Points, in no order, along strands that fork, close into loops and pass close to each other.
Points whose rows are less than 77 apart are linked; no others are. Some points are linked to none.
j2: [ 41  -4 -26  47 -55 -28 -28  11 -50  27  33  -9  29  15 -17 -21   4 -25
 -45 -21 -37  -9  -2  -6]
j20: [ -8  -5  13  71   3 -10  26  43  -9  40 -27  38 -41 -19 -49 -14 -24   7
 -48  -8  25  10  27   4]
j510: [  9  43   4 -56   7   0  57 -10  46 -26 -22  -9   1   9  -1  -3  -2  25
  65  -5  26 -31   5  -4]
j600: [ -3 -14 -31  46 -47 -28  -1  30 -53  39  19   9   7   1  -7 -19 -28 -11
 -38 -28 -19  -3  -1 -40]
j903: [-18  25 -12  -3  -6   0  27  58  -9 -24 -17   2 -17 -11   1 -41  14  27
  45 -38   6  -5  -7  16]
j101: [ 45   1   4  -9 -17   4 -32  14 -29  -7  49 -27  39   3 -23 -28  65 -23
  28   1 -32 -22   9  43]
j716: [ -4   5   9 -45  25   6   6 -62  24 -22  -8  -4   8  15  48  32 -28 -19
   7  34   5 -10  22 -20]
j264: [-45  19  10  69  16  -8  45  27   5  29 -27  12 -74  13  -6  27 -37   6
 -38 -20  40  23   6  -1]
j923: [ 13  13  19 -30  44  43  -7 -67  37  -8 -17 -23  13  -4  65  18 -40 -14
   6  70  29 -12  -7  12]
j330: [-36  -2  -8  48  -7  34  48  41 -10  16 -55  19 -27  13  10   8 -14  20
  17 -33  23  -2   7   9]
j444: [-28  37  17 -16  31  10  -4  -6  14 -47  -8 -43 -41 -17  47 -10  -2  20
  15 -15   0  15 -46  10]
j174: [  5 -39  24 -28  -1  16   2 -25 -30  48  58  -6  48 -27 -43  -7  43  -7
 -10  13  -4 -11  18   8]
j310: [ 30 -22  11  -6  -3  10 -58 -13 -13   1  36 -22  35   3 -18   0  45 -14
  -3  25 -20  -2  -1  17]
j917: [-27   8 -17 -24  -4   3   5  20  -6 -31 -21 -12  -3   2  29  -5   5  13
  25 -27 -12 -10 -18 -10]
j47: [ 48 -10  12   9 -10  11 -50  -6 -27   2  56 -31  32   9 -29 -12  64 -26
   1  16 -34 -13   2  36]
j602: [ 30  -5   8  54 -24  25  14  51 -32  32 -26  30  14 -11 -46 -32  31   1
  18  -9  -5  -8  29  56]
j815: [  7 -55  -5  -7  -4  -5 -29 -42  -2  35  56 -13  43 -13   9  19 -13 -29
   5  36  -4  15   6 -28]
j166: [-38  29  16  -2  31 -12  47 -38  15  -7  -9  -7 -59  24  34  29 -24  -9
 -36  -4   4  36  15  10]
j231: [  0 -28 -19 -11   1 -19 -28 -48   5   3  12   8   8  11  24  33 -31 -31
  -5  23 -11  19   6 -35]
j658: [-42  29 -20 -35  21   3  14  -3   5 -46 -22 -29 -21  16  52  16 -12   4
  43 -15  -8 -14 -30 -10]
j85: [ 38   3  -3  21 -30  15   6  46 -32  24  -6  17  24  -2 -44 -31  48 -15
  29 -13 -15 -10  29  52]
j576: [  9 -38  19  -9  28  31 -26 -42  30  23  29 -12  18 -43   4   3   6   4
 -22  55  11   4 -16  24]
j624: [ -3 -30 -10  -2  -1 -23  19 -19  22  27   5  41  -8   2 -19  30 -17 -21
 -11   6   7  30  36 -14]
j381: [ 22   2 -21 -23 -20  -9 -14  36   4 -19  -9   7  31  22 -27 -13  26 -12
  67   2  -7  -7   9  21]
j423: [ -8  27  -4 -30   2   6  54  19  31 -14 -36   6  -4   3 -12 -18   8  26
  65 -21  25 -13   3  15]
j144: [-18 -16 -35  -5  -5 -19 -16 -28 -11  -8 -16   1 -10  24  34  32 -35 -19
  -8   3 -23   5  -8 -36]
j560: [-11  16  23 -22  31  24 -17 -26  28 -32 -13 -36 -20 -27  46  -9  -4  18
   3  13   5   9 -36  11]
j244: [  4 -16   1 -45 -25  21   0  -1 -15   2   5 -25  51 -16  11 -18  24   5
  19  -5 -12 -25  -6 -14]
j573: [  3  28 -20  68 -18 -13 -14  50 -28  -6 -18  15 -29  23 -12 -19 -12  13
 -40 -31  -2  -8 -14 -13]
j579: [ -9  26  -5 -38  -2  -1  30  27  13 -24 -12  -3   3 -15  -5 -35  17  28
  53 -24  10 -13  -9   8]
j213: [ 25   7  30 -34  38  45 -27 -47  41 -16  -7 -22  30 -10  39  17 -23  -4
  28  67  28 -20 -19  15]
j263: [  0  13  -8  95   1 -35  10  34  -6  39  -6  36 -40   9 -41 -13 -42   9
 -47 -10  29  11   4 -20]
j947: [-12  -1 -10 -46   4   0   6 -33  15 -18 -24  12  11  33  31  35 -17 -16
  16  13   0  -7  19 -20]
j977: [ 23  23  23 -53  16  13   2 -17  36 -28  17 -34  38 -33   2 -28  10  34
  63  23  18 -37 -22   0]
j936: [ 25 -36 -13  30 -15   4 -55 -23 -15  31  49 -17  31 -19   9 -11  -2  -7
 -30  26 -19  13 -24 -11]
j808: [-35  40  17  38  19 -12  14  29  -3 -13 -22  -7 -75  15  -3  15 -14  12
 -41 -34  14  21 -26   3]
j145: [-17  19   6 -18   4  21  64   9  26  -4 -52  15 -18  13  -6  -1   6  25
  29 -20  24  -5  13  20]
j339: [  5  25  -4   2 -11  -7  13  64 -13 -23  -7   7  -9 -23 -13 -52  31  20
  30 -26  -6  -7   4  29]
j214: [  1 -17  11  20  -1 -20   4   9   2  20  11  27 -16 -21 -38  -3   3   3
 -52  -5   0  20  20   3]
j8: [-31  24  -9 -13  14   1  28  -3  12 -21 -37   6 -38  33  31  31 -13  -1
   6 -18   5  12   2   1]
j462: [ 11 -29  11  -9 -13   0  -5  -3 -22  29  30   9  29 -20 -33  -6  35  -8
 -25   2 -10   2  20   4]
j996: [-12  -1 -13  36  -6 -23 -13   8 -18   5  13  13 -30  -5   6  -3 -27   9
 -51 -19  -1  17 -12 -37]
j360: [-18  -6  -7  14   5 -13  -8 -17  -2  -4   9   0 -33  -8  29  10 -24   5
 -44  -9  -6  22 -15 -31]
j633: [ 24  -2  23 -44   7  39 -17 -16  24  -7  16 -40  56 -28  18 -20  12  23
  46  40  17 -40 -30   5]
j189: [-26   0 -32   7  -1  -6  -1   0  -5 -10 -33  16 -26  32  17  33 -19  -8
  -5 -19  -8  12  -7 -19]
j195: [  7 -26  -8  22   1   1 -38 -25   1   8  24  -4  -1 -26  26  -2 -20   6
 -40  15  -9  22 -23 -19]
j743: [-14   0   8 -16   1   9  37  16  16  -3 -40  23 -18   1 -18   1   9  14
  -1 -15  13   7  16  16]
j818: [-35   9 -15 -31  18  15   1 -26   1 -35 -19 -30  -8   7  68  15 -19   1
  14  -1 -11 -16 -22 -19]
j103: [-43  49  20  16  23  -6  10  35  -4 -32 -14 -30 -70   7  18  12  -3  15
 -19 -40   4  19 -43   8]
j412: [ 11 -13 -26  -2 -26  -3 -21  26   1 -10 -36  17  22  39 -18  10  13 -22
  43   1 -14   2   7  13]
j202: [ 14 -13  12 -17   2   3 -25  -3  -2  -7  11   3  18 -16 -25  -7  36  -2
 -17   5 -13   0   8  12]
j865: [-18 -13  -8 -42  -3  19  -2 -26   6 -19 -11 -28  21   0  53   7 -14   4
  15   9  -8 -25 -12 -28]
j377: [ 34  -3  -7  69 -36   6   6  47 -41  43 -11  32   5  -3 -43 -24  16  -8
 -23 -12  -7  -4  28  26]
j208: [  3 -12 -14  19  -1 -27  -1 -15  18  12 -12  43 -24  16 -21  28 -20 -15
 -23   3   5  37  21  -6]
j421: [-26   3  10  -5  21 -20  33 -36  26   2  -1  12 -47   0  24  19 -32  -9
 -35   2   5  33  23  -7]
j663: [-37  40   1   3  22  -4  -4  30  -6 -46  -6 -34 -50  -4  29  -3   1  19
   8 -35  -8   9 -42   3]
j831: [-47  30 -25   2  13  11  38  23   2 -20 -44  -1 -38  35  31  32 -10   7
  33 -32   5   0 -11   8]
j393: [  1 -28  10  10  12 -24  -5 -21  12  22  39  19 -16 -36 -20   4 -11  -1
 -43  11  -5  26   7 -11]
j97: [-13 -16  14   4  26 -38  24 -30  32  10  25  18 -41 -28  -5  11 -37  -7
 -42   6   1  35  18  -5]
j312: [ -3 -34  -1 -40 -20  16  -7 -26  -6   7   8 -23  48 -10  27   4   1  -4
   8  15  -6 -20  -1 -27]
j673: [ 12  -9 -27  51  -9 -43  -8  -3   2  25   9  45 -20  19 -28   8 -36 -10
 -32  -8  -3  31  -3 -25]
j646: [ 11 -46  -9 -11 -20 -18 -17 -21 -14  43  49   2  36  -3 -18  18   2 -34
  -2   8  -9  19  19 -24]
j232: [ 15  -4 -34  44 -50 -10 -13  43 -49  18  -2   4  14  18  -8 -25   0 -14
 -29 -29 -29 -16   0  -7]
j731: [ -3  -8 -10 -20 -20   7 -12  22 -17 -17  -6 -11  22  -8  13 -20  23   8
  11 -15 -19 -10  -5  -5]
j321: [  5  15 -18  34 -20  -4 -13  53 -22 -16 -22  11 -18  10  -8 -21  12  11
 -10 -29 -15  -1  -7   7]
j471: [  4  -5   5 -14  -4   2   5  19  11  -5 -21  24  -1  -3 -32  -5  29   6
   0  -6   0   7  18  22]
j651: [-22  25  23 -22  38   9   7 -46  23 -26 -16 -27 -36  -3  50  15 -16   2
 -18   8   2  22 -16   9]
j608: [ 17  -2 -30  24 -41  -9 -21  44 -33  -7 -12   2  17  22  -7 -19  15 -12
   5 -24 -34  -8  -4   4]
j68: [ 31   6  43 -47  37  22 -28 -37  37 -29  13 -18  38  -9  -2  17   6   3
  36  53  21 -30 -11  18]
j519: [  5 -43 -11  -7 -13 -22   2 -18   4  41  32  30  19   2 -25  26  -4 -28
  -1   8   1  23  33 -22]
j928: [ -1  -9  -9  40 -15 -26  -7  19 -31  24  31  13  -9 -19  -6 -21 -18   5
 -53 -20  -4   8   3 -34]
j788: [-25  33  23 -24  43   0  27 -68  21 -23 -14 -24 -40  18  57  21 -29 -17
 -20  18   3  24  14   4]
j929: [ 26  16  -3   4 -17  -7 -14  47 -14 -24   7   5   4 -14 -19 -44  39   5
  19 -16 -23  -7   6  30]
j665: [  3 -40  -4 -29   2  -3 -26 -57   8  12  26  -5  35  -2  26  33 -26 -28
   2  43  -1   2  11 -29]
j153: [ -7  30 -17  61  -5 -33 -18  22 -20   1   2  15 -34  20  -8  -6 -28  16
 -58 -26   0   9 -24 -33]
j431: [ 22 -10   1  -9 -18  13   9  26 -10  17 -10  23  28   4 -49 -12  45  -6
  24  -9  -2  -5  24  33]
j672: [ 12  39  18 -63  13  -3  26 -17  42 -35   2 -25  15 -13   1 -18   2  29
  64   8  20 -33  -9  -7]
j770: [  7 -19  12 -35  20  15 -16 -67  24  -3  13  -5  28   2  42  33 -31 -21
   1  54   9  -5  13 -18]
j634: [ 28   2  30 -48  21   6 -31 -14  22 -29  21 -10  44  -1 -29   8  33   5
  46  36   7 -25  -5  15]
j805: [ 29 -17  43 -40  17  44  -2 -42   9  21  38 -32  63 -19 -30   6  34  14
  20  44  19 -46  -9   9]
j812: [ 19  10 -22  86 -14 -51  -3  18 -10  36  18  46 -15  18 -41 -16 -40   2
 -43 -14   9  12  -5 -29]
j984: [ 13 -29  36 -38  14  30   1 -41   4  30  39 -17  46 -35 -31  -1  35  11
  -6  34   9 -22   3  13]
j491: [-15   1   8  39   6 -21  17  18   3  13 -19  29 -50  -6 -32   4 -20   5
 -53 -14  18  22   9   2]
j418: [-39   1  10  58   6  23  53  31  -1  28 -47  18 -50   5  -2  11 -24  16
 -13 -21  35  10  18  13]
j550: [-37   8 -29  27  -7  17  27  44 -14  -6 -46  14 -26  23  16  12  -8  14
  21 -35   6  -5  -7   4]
j413: [ 34   4   7 -13 -13   1 -34  24 -16 -22  31 -13  29 -18 -15 -39  55  -1
  23  -1 -29 -16   0  31]
j154: [ -5 -11 -22 -26 -16   1   2   3   3  -9 -38  20  18  33   1  24   0 -16
  33   1  -3  -5  12  -8]
j567: [ 28 -24 -18  24 -35 -11 -47  -7 -35  18  39 -20  35   3  -2 -14  11 -20
 -30   0 -36   5  -9  -9]
j717: [ 28  11   9 -43   3  -6 -19  13  18 -28   9   1  36  13 -34  -7  35  -7
  59  18   4 -15   9  17]
j13: [ 34  -6  33 -46   5  38  -9 -26   7   3  30 -40  72 -17 -11  -8  30  15
  47  33  16 -50 -12   0]
j184: [-34  20  15  36  14 -17  30  16   2  10 -17   9 -68   9  -2  17 -27   8
 -49 -22  19  26   0  -3]

How many points has the smallest loop of links through each point below? Write 0 if it is on no loop.
j665 | 21
j651 | 14
j312 | 7
j928 | 8
j510 | 14
j202 | 13
j936 | 9

A piece is all that can be reached along the links. How many separate loops has the piece of each point below (a circle has one, a figure eight two, a Y none), and how many tips (points with one link)?
j103 | loops 2, tips 1
j101 | loops 2, tips 1
j865 | loops 1, tips 0
j567 | loops 2, tips 0

A fork is a point with three links, a tip a point with one. Leave the first point through the second and follow the links. Name the first fork or tip that comes.
j423 / j510 | j202
j519 / j624 | j491
j154 / j412 | j923
j393 / j97 | j184
j13 / j633 | j423
j550 / j831 | j665
j996 / j360 | j232

Name the points in between on the shortest way along the links from the first point to the second, in order.
j20 / j550 | j491, j184, j264, j418, j330
j929 / j431 | j413, j101, j47, j310, j202, j471
j560 / j815 | j444, j663, j103, j808, j184, j491, j20, j263, j812, j673, j208, j624, j519, j646
j377 / j579 | j602, j85, j431, j471, j743, j145, j423
j144 / j421 | j189, j8, j831, j550, j330, j418, j264, j184, j491, j214, j393, j97
j716 / j519 | j770, j665, j815, j646
